Each scene shows the same named points in several views. A view is turned or mirrored, and shifted as a whole, has a little noise and may leave points out.

Scene 1
View 1
buluz: [  6  -2   6  -2 -14  -2   4 -16   3   4  -2  -7  -2 -14  -3  -5   9  13
  -7   5   3  -2   2   2]
mepip: [ 0  6 -2 -4 -4  2  0  1 10 -7  2 -1  1 -3 -3 -2 -5  0  1 -5  4  4 -5  3]
Bisob: [  8  -4   5   0 -15  -1   2 -17   1   6  -1  -7  -2 -16  -4  -5  11  17
  -9   7   6  -1   3   3]
rugip: [  9   2  -2   1 -13   0   1  -7  -1   1   2  -4  -2 -14   0  -5   7  13
  -5   1   4   5   3   1]
suf: [  5   9   5  -2 -12  -5   8 -11   1  -2  -5  -6  -5  -9   3  -2   6   4
  -6  -3  -5  -4   0  -1]
ler: [  4  -6   5  -3 -12   0  -1 -15   8   6   2  -6   1 -13  -8  -6   7  13
  -7   8   9   2  -1   4]
Neroz: [  1  10   7  -4 -12  -5  10 -12   4  -4  -5  -7  -5  -6   2  -1   4   2
  -5  -4  -7  -6  -3   0]
dorik: [ -7   8   1  -9   3   2   2   4  23 -13   1  -1   0   7  -6  -2 -13 -10
   5  -9   2   2 -13   5]
sov: [  5  -7  -3  -1  -8   5  -6  -6   9   3   6  -4   4 -12  -9  -6   2  15
  -2   7  14  10  -2   5]
Siruz: [  6   1   4  -1 -13  -2   4 -13   2   2  -1  -6  -2 -12  -1  -3   8  11
  -6   2   2   0   1   1]
sif: [ 11   6  -7   3 -12   1   0   1  -6  -4   1  -2  -2 -14   4  -3   4  10
  -1  -4   2   6   5  -1]
lalo: [ -3  17   5  -6  -5  -4  12  -4   9 -12  -7  -4  -6   2   3  -1  -4  -8
  -1 -11  -9  -7  -6   0]
bimuf: [  8   4  -2   1 -12   0   2  -5  -1  -2   0  -4  -2 -12   1  -3   4   9
  -3  -1   3   4   3   1]
tudes: [ 1  5  3 -5 -7 -1  5 -7  9 -5 -2 -5 -2 -5 -2 -3  0  2 -2 -3  0 -2 -4  2]
ked: [ 4  8  1 -1 -9 -2  5 -5  3 -4 -2 -4 -3 -7  2 -3  3  4 -3 -4 -1  1  0  0]
veb: [ -6   6   8  -9  -2  -1   6  -8  21  -6  -3  -4  -1   3  -7  -3  -6  -5
  -1  -4   0  -3 -11   5]
Tuzu: [ 1  2 -9 -2 -1  6 -6  9 11 -8  6  1  2 -4 -3 -4 -9  2  6 -5 10 11 -4  5]
zud: [ -3   5  -3  -6   0   4  -2   5  16  -9   3   0   1   0  -5  -3 -10  -4
   4  -6   5   7  -9   5]
View 2
Tuzu: [  8   6  -3  -6   8   4  -3 -14   8  -5   6   0  12   3   5  -1  -4   3
  -4   1   1 -13  -5  11]
lalo: [  5   8   0   7  -3  -8  10  -4  -2   7   7 -11   5 -11  -1   7 -13  16
   2  -3  13   3  -9  -3]
sov: [ -6   1  -9  -4   9   1  -9 -28  17 -11  -4   3  14  -1   2  -2   2   3
  -4  -7   1  -7   5  -2]
ked: [ -1   5  -2   4   0  -5   3 -18   8  -3   2 -11  10 -11   4   7  -7  10
   3  -3   6  -2  -3  -5]
Bisob: [-12  -2  -7   3   2  -5  -5 -32  18  -9  -6  -6  12 -13   1   5   0   7
   4 -11   4   1   8 -15]
veb: [-1  8 -7  2  4 -8  4 -6  1  7  3  3  5 -4 -7 -2 -7 13 -8 -8 14  2 -4 -2]
suf: [ -4   3  -1   7  -2  -7   3 -19   9  -2   0 -14   8 -16   2   9  -8  11
   6  -6   7   3  -2 -10]
mepip: [  4   6  -4  -1   4  -2   1 -13   6  -1   4  -3  10  -3   2   2  -6   7
  -2  -2   5  -7  -5   4]
buluz: [-11  -2  -6   2   2  -4  -4 -30  17 -10  -6  -7  13 -12   3   6  -1   6
   4  -9   3   0   6 -12]
ler: [-12   0  -9   0   5  -5  -6 -28  16  -8  -6   0  13  -8  -1   1   1   7
  -2 -11   5   1   7 -11]
dorik: [  9  12  -6  -2   7  -2   5   0  -2   7   8   4   5   3  -4  -4  -8  11
  -9  -2  12  -6 -10   9]
zud: [ 7  8 -5 -4  7  1  1 -8  4  1  6  2  9  2  0 -2 -6  6 -6 -2  6 -9 -7 10]
tudes: [ -2   5  -4   3   1  -6   2 -15   6   0   2  -5   8  -8  -1   4  -7  11
  -1  -6   9   0  -2  -4]
Neroz: [ -4   4  -2   7  -3  -9   6 -15   6   1   1 -11   7 -15   0   8  -9  13
   4  -7  11   4  -2 -11]
View 3
rugip: [ -5   4 -10  -6  15  -3  -7  12  -2  -7   8   1  -2   4   7  -2 -10  -5
  -4   2   5  -5  -4  -6]
suf: [ -4   7 -10   1  11 -10  -3  13   2  -4   3   1 -11   2   3 -12  -4  -2
  -5   5  -2  -7  -5  -9]
Bisob: [-12   6 -16  -9  13  -4 -12  14  -1  -4   0  -5  -2   7  10  -2 -15  -6
  -9   2   9  -9  -3  -7]
Siruz: [ -7   7 -11  -4  11  -8  -5  11   1  -4   3   2  -5   2   4  -6  -7  -2
  -6   5   2  -7  -5  -9]
zud: [-6 14  4 -3  3  1  5 -3  1  2  3 22  2 -4 -2  1 -4  9  5 13  0  0 -4 -5]
Neroz: [ -5   9 -10   2   9 -12  -2  12   5  -1  -2   2 -11   1   1 -13  -1   0
  -6   7  -4  -8  -6 -11]
ler: [-16  10 -15 -12   8  -2 -10  11  -1  -2  -4   1   2   5   9   0 -15  -1
  -8   5   9  -9  -2  -7]
mepip: [-7 11 -3 -2  6 -5  0  3  2  0  1 13 -2 -1  1 -4 -5  5 -1  9  0 -5 -4 -7]
tudes: [-7 11 -7 -2  7 -7  0  6  3  1 -1  9 -5  0  2 -7 -4  4 -3  8  0 -6 -5 -9]
sov: [-13   9  -9 -14   9   3  -7   5  -4  -2   2   8   8   4   8   8 -17   0
  -3   5  12  -5  -2  -3]
veb: [-11  19  -5  -1  -3  -7   3   1   6   7 -10  14  -4  -4   0  -8  -2  11
  -2  14  -2  -7  -4 -10]
Tuzu: [-5 10  4 -6  9  4  3 -3 -2 -1  9 21  6 -2  0  5 -7  7  7 10  3  1 -3 -3]
dorik: [-6 19  5  0 -2 -3  9 -5  5  6 -4 25  0 -7 -5 -4  2 15  5 17 -5 -1 -4 -8]
lalo: [ -2  12  -2   8   4 -14   4   6   6   1  -1  11 -13  -4  -3 -16   6   6
  -1  11 -10  -4  -7 -11]
bimuf: [-3  4 -7 -4 16 -4 -5 10 -2 -6  9  4 -4  3  5 -2 -9 -4 -2  4  3 -3 -4 -6]
sif: [ 1  1 -5 -3 18 -5 -3 10 -3 -9 15  6 -3  3  3 -2 -8 -5  0  3  2 -2 -5 -4]
View 4
tudes: [ -4  -5   9   1  -7  -9  -2  -1  -2  -3  -6   2   0 -11   1   5  -2  -2
  -9   4  -8   2  -1   5]
veb: [  5  -5   6  -1  -1  -6   2  -3  -1  -7 -14   4  -5 -19   5   7  -4  -5
 -10   6  -4   1  -2   4]
lalo: [ -5  -4  21  -8  -7 -10 -11   5   0  -8 -11   1  -2 -15  11   9  -7  -4
  -5   1  -8  -2   4  -4]
zud: [ 10   2   3  -1   4   3   2  -5  -1  -3 -14   3  -5 -11   2   8 -13   0
  -7   1  -6   0   3   2]
sif: [-10   0   7   5  -8  -4  -3  -1   0   5   3  -1   5   7  -8   2  -8   5
  -8  -2 -13   4   5   7]
rugip: [-13  -5   4   8 -10  -9   1  -1  -1   5   4   1   4   2  -9   1  -1   2
 -10   3 -11   6   1  11]
Siruz: [-13  -9   7   7 -11 -14   1  -1  -3   1   2   2   3  -4  -6   1   3   0
 -11   6  -9   6  -2  11]
ler: [ -8 -10  -1  13 -10 -12   8  -6  -4   2   0   4   1  -7  -8   0   6  -2
 -13  10  -6   8  -7  16]
suf: [-14  -8  15   2 -12 -13  -6   4  -2  -2   0   1   3  -6   0   3   1  -2
  -8   3 -10   2   1   4]
bimuf: [-11  -3   7   6  -8  -7  -1  -1  -2   4   2   1   2   2  -7   1  -3   3
  -9   1 -12   6   3   9]
sov: [  0  -4  -8  13  -4  -3  11  -9  -3   5  -2   4   0  -3 -11   1  -1   1
 -12   7  -8   7  -4  15]
Tuzu: [  8   6  -2   3   3   5   3  -7   1   1 -10   2  -3  -3  -4   7 -14   3
  -8  -1  -9   2   4   6]
ked: [ -9  -4  12   2  -8  -9  -4   1  -1  -1  -1   1   2  -4  -1   4  -4   0
  -8   1 -10   3   2   4]
Bisob: [-15 -11   2  13 -14 -14   5  -3  -3   3   5   3   3  -3 -10  -2   8  -1
 -13   9  -9   8  -5  15]
buluz: [-13  -9   2  11 -12 -12   4  -3  -3   4   4   3   3  -1 -10  -1   5   0
 -12   7 -10   8  -4  15]
Neroz: [-12 -10  17   0 -12 -15  -6   4  -2  -5  -3   1   2 -10   2   5   1  -4
  -8   4  -9   2  -1   2]
mepip: [  3   0   6   0  -1  -2   0  -3   0  -2 -10   2  -2  -8   1   6  -8   0
  -8   1  -7   2   3   3]
View 5
mepip: [ -4   4   0  -1   0 -10   3  -2   4  -9   0   0  -8   3  -8 -10   3   4
   5  -7  -3  -5  -9  -1]
bimuf: [ -9   4  -6  -1   5  -1   8  13   9  -5   5  -5  -8  -7 -11 -10  -1   9
   1  -1  -1  -7  -9   1]
ler: [  0   7 -12  -4   6  -3  16  12   7  -2   2 -12  -8  -7  -7  -4 -11   8
   5  -7 -11 -18 -10 -10]
suf: [ -7  -3  -9  -1  10   5   8  12   3  -8   4   5 -10  -7  -8 -13  -1   6
  -4  -9  -5  -7  -4  -1]
lalo: [ -4  -8  -2   0   7  -2   2  -1  -4 -14   0  17 -11   1  -7 -15   4   1
  -4 -17  -4   0  -1   1]
ked: [ -7   0  -6  -1   6   0   6   8   5  -8   4   3  -9  -4  -9 -12   1   6
  -1  -7  -3  -5  -6   1]
dorik: [  2   2   5  -1  -4 -18   0 -15  -3 -15  -5   7  -8  13  -6 -10   4   0
   6 -16  -5  -2  -7  -2]
sif: [-13   5  -4   0   4  -1   6  14  13  -4   8  -5  -7  -8 -12 -11   2   8
   0   3   2  -4  -9   4]
zud: [ -2   6   4  -1  -5 -16   1  -9   4 -11  -2  -1  -7   9  -8 -10   4   4
   6  -9  -3  -4  -9  -1]
Siruz: [ -5   1 -12  -3  10   3  12  14   5  -4   4  -4  -9  -9  -8  -8  -6   7
   0  -6  -7 -12  -7  -4]
Bisob: [ -5   5 -14  -3  10   4  17  19   8  -1   5 -11  -8 -12  -8  -7 -10   9
   1  -5  -9 -17 -10  -8]
Neroz: [ -5  -6  -9  -2  11   3   7   9  -1 -10   2   8 -11  -6  -8 -13  -2   4
  -4 -13  -8  -7  -4  -3]
Tuzu: [ -5  10   5   0  -6 -17   2  -4  10  -9   0  -7  -5   7 -10  -8   5   7
   7  -2   1  -4 -12   1]
sov: [ -2  15  -7  -4  -1 -11  13   8  13   0   1 -22  -5  -2  -9  -2  -9  10
   9   1  -6 -16 -16  -7]
rugip: [ -9   5  -8  -1   7   1  11  15  10  -3   6  -7  -7  -9 -10  -9  -3   9
   2   0  -3 -10  -9  -2]
tudes: [ -3   0  -5  -2   5  -4   7   3   1 -10   1   3  -9  -1  -7 -10  -2   4
   0 -12  -6  -7  -6  -3]
buluz: [ -5   5 -12  -3   9   1  15  17   8  -2   5  -9  -7 -10  -9  -7  -8   9
   1  -4  -8 -14 -10  -5]

Which points are out of place in each view (at most two, in the order of its rows)? Write none if all are in place.
view 1 | buluz
view 2 | none
view 3 | Siruz, mepip
view 4 | veb
view 5 | sov

Scene 2
View 1
Lup: [ -5   5  -3  -8  -8 -10  -2  14  -5  13   4   9  -3   7   5  14  -8   9
   3   5  -5   0   3  -1]
Rusas: [  2   6   5  -6  11 -18  -6  -2   5   4  -4  -9   0  17  16   8   6  -1
  -4   9   2  -1  -4 -18]
Begev: [  8   6  -6  -4 -16 -13 -14   2  -7   9  -2  19   2  17  -1   7   2   6
  -6  14   5  10  -8  -7]
sar: [ -6  13  -3 -12  -8 -13  -3  14  -7  12  -7  15  -5  15  11  18   2   3
   0   6  -7   3   1 -15]
Tume: [ -3  11   1 -10   2 -16  -5   6  -1   8  -9   3  -3  18  15  15   7   0
  -2   8  -3   0  -2 -20]
Git: [  2   0   0  -3   0 -13  -7   5   0   9   8  -1   1   8   5   6  -5   9
  -1   8   3  -1  -1  -1]
bis: [ -2   6   1  -7   1 -14  -4   7   0   9   0   0  -1  11  10  12  -1   5
   0   6  -1   0   0  -9]
kezor: [ -1  -1   1  -3   0 -11  -3   8   1  11  11  -3   0   5   6   6 -10  11
   2   6   2  -3   2   3]
Zate: [ -9  11   1 -13   1 -14   1  14  -1  11  -5   2  -6  12  16  19   1   3
   2   3  -8  -3   4 -16]
nevi: [ 10   9  -8  -3 -21 -15 -18   0 -11  10  -7  29   2  23  -3   8   6   3
  -9  18   5  16 -11 -12]
ruz: [-11  12  -2 -15  -8 -11   3  20  -7  14  -5  13  -8   9  12  23  -4   5
   4   2 -11   0   6 -11]
biz: [  5   9  -4  -6 -13 -14 -11   4  -7   9  -4  17   0  19   3  10   4   4
  -6  13   1   9  -6 -11]
dut: [  3  14  -7  -9 -20 -15 -11   8 -12  10 -12  28  -2  22   2  16   7   2
  -6  13  -2  12  -7 -17]
Ketuv: [  0   1   2  -4   3 -13  -5   3   2   9   6  -4   1   9   8   6  -4   7
   0   7   4  -2   0  -3]
fofe: [ -6   8  -2 -10  -8 -12  -2  14  -4  12  -1  10  -4  11   8  16  -4   6
   1   6  -5   2   1  -7]
View 2
ruz: [  0   0   0  -4  -2  -3 -11  -6 -11   7   4   6   4   0  -2   6   4 -10
   0   2   5  17  -8  -1]
Tume: [ -1 -10   2 -10   0  -2   0   3   0   2  -8  14   8  -5  -2  -1  10  -3
   2   1   4   1   0 -11]
Rusas: [  1 -17  -2  -5   1   2   7   6   6  -1 -13  17   8  -8  -5  -7  12  -4
   7   0  10  -9   4  -9]
nevi: [  2  16  14  -9  -1  -9  18   3  -8   3  -4   0   4  -5  12   6  -5  16
 -17 -16  -5  -7   4 -10]
sar: [-1  0  4 -9 -2 -4 -3 -2 -8  5 -1  8  5 -1  1  4  5 -4 -2 -1  2 10 -4 -6]
Zate: [  0 -10  -2  -6  -1  -1  -8  -1  -4   4  -3  13   6  -3  -4   1   9 -10
   5   4   7  10  -4  -5]
Begev: [  4   8   7   0   1  -4  15   2  -4   3  -5   2   3  -8   7   2  -3   6
  -9 -14   4  -8   4  -4]
kezor: [  5  -5  -7  16   1   4   4  -1  -2   3  -1   4   0  -9  -3  -4   1 -14
   6  -7  19  -3   1   9]
fofe: [ 2  1  1  1  0 -1 -3 -3 -8  6  1  6  3 -4  0  2  3 -7  0 -3  7  7 -3  0]
Ketuv: [  4  -8  -4  10   2   4   6   1   0   2  -6   8   2 -10  -2  -5   4 -11
   5  -6  17  -6   2   3]
Lup: [ 3  2  0  5  0 -2  0 -4 -7  5  1  4  1 -5  1  2  1 -8 -1 -5 10  5 -2  3]
bis: [ 2 -8 -2  1  1  0  2  1 -1  3 -6 10  4 -7 -2 -2  6 -9  4 -2 11 -1  1 -2]
View 3
Begev: [10  3  9 16  2 10 -4  8  4  1  4  6 22 -2  1  3 -9 -5 -6  0  2 12 -1  7]
ruz: [  2   0   0  -5  17   9  -1   4  -3  10   3  -5  -6  14   9 -19   3   4
  -5  -1  -2   0   0   5]
bis: [-1 -1  2 -1 -1  5 -5  1 -3  7  6 -2  5 -3 -8 -5 -3  3 -7 -8  6  1 -1 -1]
Lup: [ 6 -1  5 -1 10  9 -5  7 -3  7  4 -1  3  2  0 -4 -1  2 -8 -2 -1  6 -2  2]
Git: [  3  -3   6  -2   1   6  -7   5  -5   5   6   0   5  -9 -11   9  -3   2
 -11  -7   2   5  -4  -2]
Ketuv: [  1  -3   5  -4  -1   5  -8   3  -5   6   6  -1   4  -9 -13   6  -3   4
 -10  -8   4   3  -4  -3]
sar: [  1   3   1   5   7   8  -1   1   2   7   3  -2   6  10   5 -17  -4   0
  -2  -2   4   2   2   5]
dut: [  9   7   5  21   5  10   1   5   9   3   2   4  22  11  11 -14 -10  -6
  -2   3   3  10   2  11]
Zate: [ -3   2   0   1   2   4  -2  -3   0   8   4  -5   2   7  -1 -17  -3   3
  -4  -6   7  -3   1   0]
kezor: [  3  -5   6  -8   7   7 -10   6  -8   7   7  -1  -1  -9 -11   8   0   5
 -12  -6  -1   5  -5  -3]
biz: [ 7  4  6 14  1  9 -2  5  4  2  4  3 19  2  1 -4 -9 -3 -4  0  3  9 -1  7]
fofe: [ 4  0  3  0  9  8 -4  4 -2  7  3 -3  3  5  2 -9 -1  2 -6 -3  1  3 -1  3]
View 4
Ketuv: [  1   9   7  -6  -3 -15   7  -6  -2   2  -6   8   5  -5  -7   9  -7   0
   0   8   0   1   4  -4]
Git: [  1  10   6  -5  -2 -15   7  -4  -2   3  -4  12   5  -5  -5   8  -6  -1
  -1   7  -2   0   2  -5]
Rusas: [  4  10  16  -8 -10  -8   7  -6   3  -6 -17  -6   8  -2 -14   9  -6  -3
   7  14   0   2  13 -11]
nevi: [  7  20  -6   6 -14   9  14  21   7   9  -7  16   2   3   0   2   8 -12
   5  12 -18 -15   8 -16]
Begev: [  5  17  -3   2 -10   0  11  13   3   8  -5  15   2   1  -1   3   3  -8
   2  10 -13 -10   5 -13]
ruz: [  1  -5  -4   8  13   0  11   0   9   6 -13  -1   0  -8  11   7   7  -3
   3  14  11   0   0  -8]
kezor: [ -1   7   4  -5   3 -18   7  -7  -3   5  -2  13   4  -7  -2   9  -7   1
  -4   6   2   3  -1  -2]
Zate: [  2  -2   6   2   7  -3  10  -6   7   0 -18  -7   3  -7   2   9   2  -3
   5  15  10   3   5  -8]
biz: [  6  14  -1   3  -8   3  11  11   6   6 -10  10   3  -1  -1   4   4  -8
   5  13  -8  -8   7 -13]
bis: [  2   6   6  -2   0  -9   8  -4   3   1 -11   1   4  -5  -4   8  -3  -2
   3  11   3   1   6  -7]
dut: [  7  12  -6  10  -6  13  14  18  11   8 -12   6   0   2   5   2  12 -13
   7  16  -9 -12   9 -17]
Tume: [  4   5   9   0  -3   1  10  -1   7  -2 -19  -8   5  -2  -5   7   2  -5
   7  17   3   0  10 -12]
sar: [  3   1  -1   7   4   4  11   3   9   4 -15  -2   1  -4   5   6   7  -5
   6  16   4  -3   5 -12]
View 5
Ketuv: [ -1   5  -9 -13  -1   3   2   7   1   1  -2   1   0   3   4  -1  -4   4
  -3  -4   6   3   1  -2]
bis: [ 0  5 -8 -7  0 -1  1 -1  0  0 -4  2 -1  1 -4 -2 -6  0  0  0  7  4  0 -4]
Tume: [  0   2  -9  -1   4  -8  -2  -6  -5   2  -9   7  -2   1 -13  -4 -11  -3
   4   8  11   5  -1  -6]
dut: [  7  -1  -7   6  16 -29 -11   0  -5 -17  -5   7  -9  -4 -15  -6   3  -9
   6   1   5  -6  -6   4]
biz: [  3   1  -9  -2  11 -19  -7   7  -5 -10  -6   6  -5   1  -6  -4   1  -3
   4  -1   6  -4  -4   3]
fofe: [ 6  5 -3 -2 -1 -7  0 -5  4 -8  1  0 -4 -5 -9 -2 -3 -4 -1 -4  4  2 -2 -4]
Zate: [  3   5  -4   0  -3  -1   2 -13   2  -1  -3   2  -3  -4 -14  -2 -10  -4
   1   5   8   7   0 -10]
ruz: [  9   7   2   3  -3  -7   2 -15   7  -9   3   0  -6 -11 -16  -3  -5  -7
   0  -2   4   3  -2  -9]
Begev: [  3   1 -10  -5  13 -20  -8  12  -5 -12  -4   6  -6   2  -2  -4   4  -2
   2  -5   4  -6  -4   7]
Lup: [ 5  6 -3 -5  0 -7  0  0  5 -9  2 -1 -5 -4 -5 -2  0 -2 -3 -7  2  1 -1 -2]
Git: [  0   6  -8 -14   0   1   1   9   1  -1  -2   1  -1   3   4  -2  -2   3
  -4  -5   4   2   0  -1]
nevi: [  5  -1 -11   0  20 -31 -13  14  -9 -17  -7   8  -8   2  -5  -6   6  -5
   5  -3   3 -10  -6  11]
Rusas: [ -5   2 -15  -9   4   0   1   1 -10  10 -12   9   1   8  -3  -3 -13   2
   3   9  13   8   1  -6]

Which points are out of place in each view (at most two, in the order of its rows)? Write none if all are in place.
view 1 | Lup
view 2 | nevi
view 3 | ruz, Zate
view 4 | none
view 5 | none

Scene 3
View 1
sol: [  3   0  -2   9  -1   9  -3   3  -5  -4   2  -1  -1 -10 -12  -5  -7  -8
  -8  -2   9   0 -17   2]
zipar: [  7   3   5   0  -6   9   6   4  -2   7  -7  -2   0 -13  -7   1   2  -7
   9   2  12   5  -9   0]
banob: [  4   5  -7   3   6  10  15   2   2  -2  -6   8  10 -12   3   3  -2  -5
   1   1  -2  -5   0  -5]
tezu: [  5   3   3   1   0  13   8   2   1   0  -4   7   2  -9  -3   0   0  -9
   7   1   7   4 -12  -2]
mebad: [  8   4  -3   6  -5   4   4   5  -7   5  -8 -12   2 -16  -8   2  -2  -2
  -3   1   9  -4  -2   0]
Balu: [ 11   5  -7  10 -11  -4  -2   6 -14  10 -12 -29   1 -21 -14   3  -3   4
  -9   0  13  -9   5   3]
Zivus: [  6   3  -3   7  -4   5   1   3  -7   2  -5  -9   1 -14  -9  -1  -4  -4
  -5   0  10  -2  -7   1]
gol: [  5   5  -2   2   1  10  11   2   0   2  -6   4   6 -12  -1   2   0  -5
   5   2   4  -1  -3  -3]
Fab: [  7   1   1   8  -9   5  -4   4  -9   4  -4 -13  -4 -14 -14  -2  -3  -5
  -4  -1  15   1 -12   3]
Tofa: [  3   4 -11   8   7   8   8   2  -2  -8  -2   5   9 -11  -1  -1  -8  -4
 -10  -1  -2  -8  -4  -3]
Keped: [  6   6  -4   0   3   9  15   3   1   2  -9   5   9 -13   2   4   0  -5
   6   1   1  -3   0  -5]
Dag: [  6   2   2   4  -4   9   3   4  -4   3  -4  -2   0 -12  -8   0  -1  -7
   2   1  10   2 -10   0]
View 2
Keped: [ -4   2  -5   0   7  -2  10  10  13   0  -1  -5  -3  -4 -12  -8  -4   0
  -3   4  11  11   2  -8]
Tofa: [-12  11   3  -2   1  -6  12   4   9   3   7  -2 -12  -8 -14 -15   1   2
   1  -2   8  12   5 -12]
tezu: [ -1  -1  -6 -10   5  -2   4   6   9   5   5   1  -3 -13  -4  -9   1  -6
  -1   3   6  13  -2 -10]
Dag: [ -3  -3  -5 -10   5  -2   5   9   5   5   6   0  -5 -15  -1  -1  -1  -2
   3  -1   2  10  -1  -5]
Balu: [-15  -1   2  -1   3  -6  14  16  -6   2   7  -3 -13 -15   0  18  -9  17
  14 -12  -5   3  10   5]
zipar: [  0  -7  -8  -9   7  -1   4  11   6   4   2  -1  -1 -13   0   2  -3  -3
   1   2   3   9  -3  -4]
Zivus: [ -8   0  -1  -8   2  -4   8   8   2   5   8   0 -10 -15  -2   1  -1   3
   7  -5   0   9   3  -4]
Fab: [ -5  -7  -3 -13   3  -4   3   9  -2   7  11   3  -8 -22   6   7   0   0
   9  -6  -5   9   0  -2]
mebad: [ -9   0  -2  -4   4  -4  10  12   2   3   5  -2  -8 -12  -3   5  -5   7
   7  -5   1   7   5  -1]
gol: [-3  1 -5 -3  6 -2  8  9 10  1  1 -4 -3 -7 -8 -7 -3 -2 -1  2  9 11  1 -7]
View 3
mebad: [  8  -9  -4  -1  -9  -3 -11   5 -10  -6   1 -10   5  -2   0   7   2   0
   4  -2   7   4   0  -5]
zipar: [ -4  -4  -3  -5  -5  -7   1   4 -12 -10  -1  -5  -2   3  -2   8  -3   4
  11  -1   3  -1  -6   1]
banob: [  2 -11   3   0 -11 -13 -10   5   1  -3  -4  -4  -3  -8  -2  -2  -9   8
   2  -2 -11 -10  -3  -5]
sol: [16 -8  2 -5  1 -8 -1  0 -1 -3  7 -9  5 -2  7  9  9 10  8 -5  0 -2  9  1]
Tofa: [ 13 -13   4  -1  -8 -12 -13   3   5   0   0  -7   2 -10   2   0  -2   9
   1  -3 -10  -9   4  -6]
Dag: [ 4 -6 -2 -4 -4 -7 -1  2 -8 -8  3 -7  1  1  1  8  2  5  9 -3  2 -1  0  0]
Fab: [ 11  -5  -4  -5  -1  -2   0   1 -12  -8   7 -11   6   4   5  13  10   4
  11  -4  11   6   4   2]
Zivus: [ 11  -8  -2  -3  -5  -5  -7   3  -7  -5   4 -10   5  -2   3   8   5   4
   6  -4   4   2   3  -3]
gol: [  0  -8   0  -2  -8 -11  -4   4  -5  -7  -2  -4  -3  -3  -2   2  -7   6
   6  -2  -5  -6  -3  -2]
Balu: [ 15 -10  -7   0 -12   4 -19   5 -15  -5   5 -16  11  -2   2  10   8  -6
   1  -3  15  12   1  -9]
tezu: [  3  -6   1  -4  -2 -11   2   2  -3  -7   1  -4  -2   0   1   6  -1  11
  10  -3  -4  -6   2   2]
View 4
mebad: [ -4  -2  -2  -1   1   8  -7   6  -2   0   1  10 -10  -1  -1   0   2  13
  10  -4   4   0   4   9]
Keped: [  2   2  -3   0  -2   5  -5  11  -3   3   9   5  -5  -4  -1  -8   2  14
  -9 -15  -4   5   6   1]
Balu: [ -1  -8  -2  -5   7  14 -11   4  -1   1  -3  18 -17   0  -2   6   0  14
  27   1  12  -6   5  16]
Dag: [-11   4  -2   3  -3   3  -4   5  -3  -3   3   1  -6  -1  -1  -3   3  11
   1  -4   1   4   3   5]
Fab: [-18   1  -3   3   2   3  -7  -1  -1  -7  -1   0  -7   0   1   0   5  11
  15   5  10   2   3   9]
tezu: [-12   5  -2   5  -4   1  -3   4  -3  -4   6  -3  -3  -1   0  -6   4  11
  -6  -6  -2   6   3   2]
Tofa: [ -3   5   0   4  -9   7  -1   9  -9  -1   2  11  -9   3  -3   6  -4   6
  -9 -13 -10   5   4   8]
zipar: [-11   1  -4   1   1   1  -7   5   1  -1   6  -4  -3  -5   1 -11   7  15
   3  -3   6   4   4   2]
banob: [  3   3  -1   1  -5   6  -3  12  -6   3   7   8  -6  -2  -2  -3  -1  11
 -13 -17  -9   6   6   3]
sol: [-18   7   0   7  -6   3  -2   0  -5  -8  -1   2  -7   4  -2   6   1   6
   2   0  -1   5   2   9]
Zivus: [-10   1  -2   2  -1   6  -5   3  -3  -3   1   6  -9   1  -2   2   1  10
   8  -2   3   1   4   9]

Which points are out of place in each view (at most two, in the order of its rows)? Write none if all are in place.
view 1 | tezu, Fab
view 2 | none
view 3 | zipar, Balu
view 4 | Dag
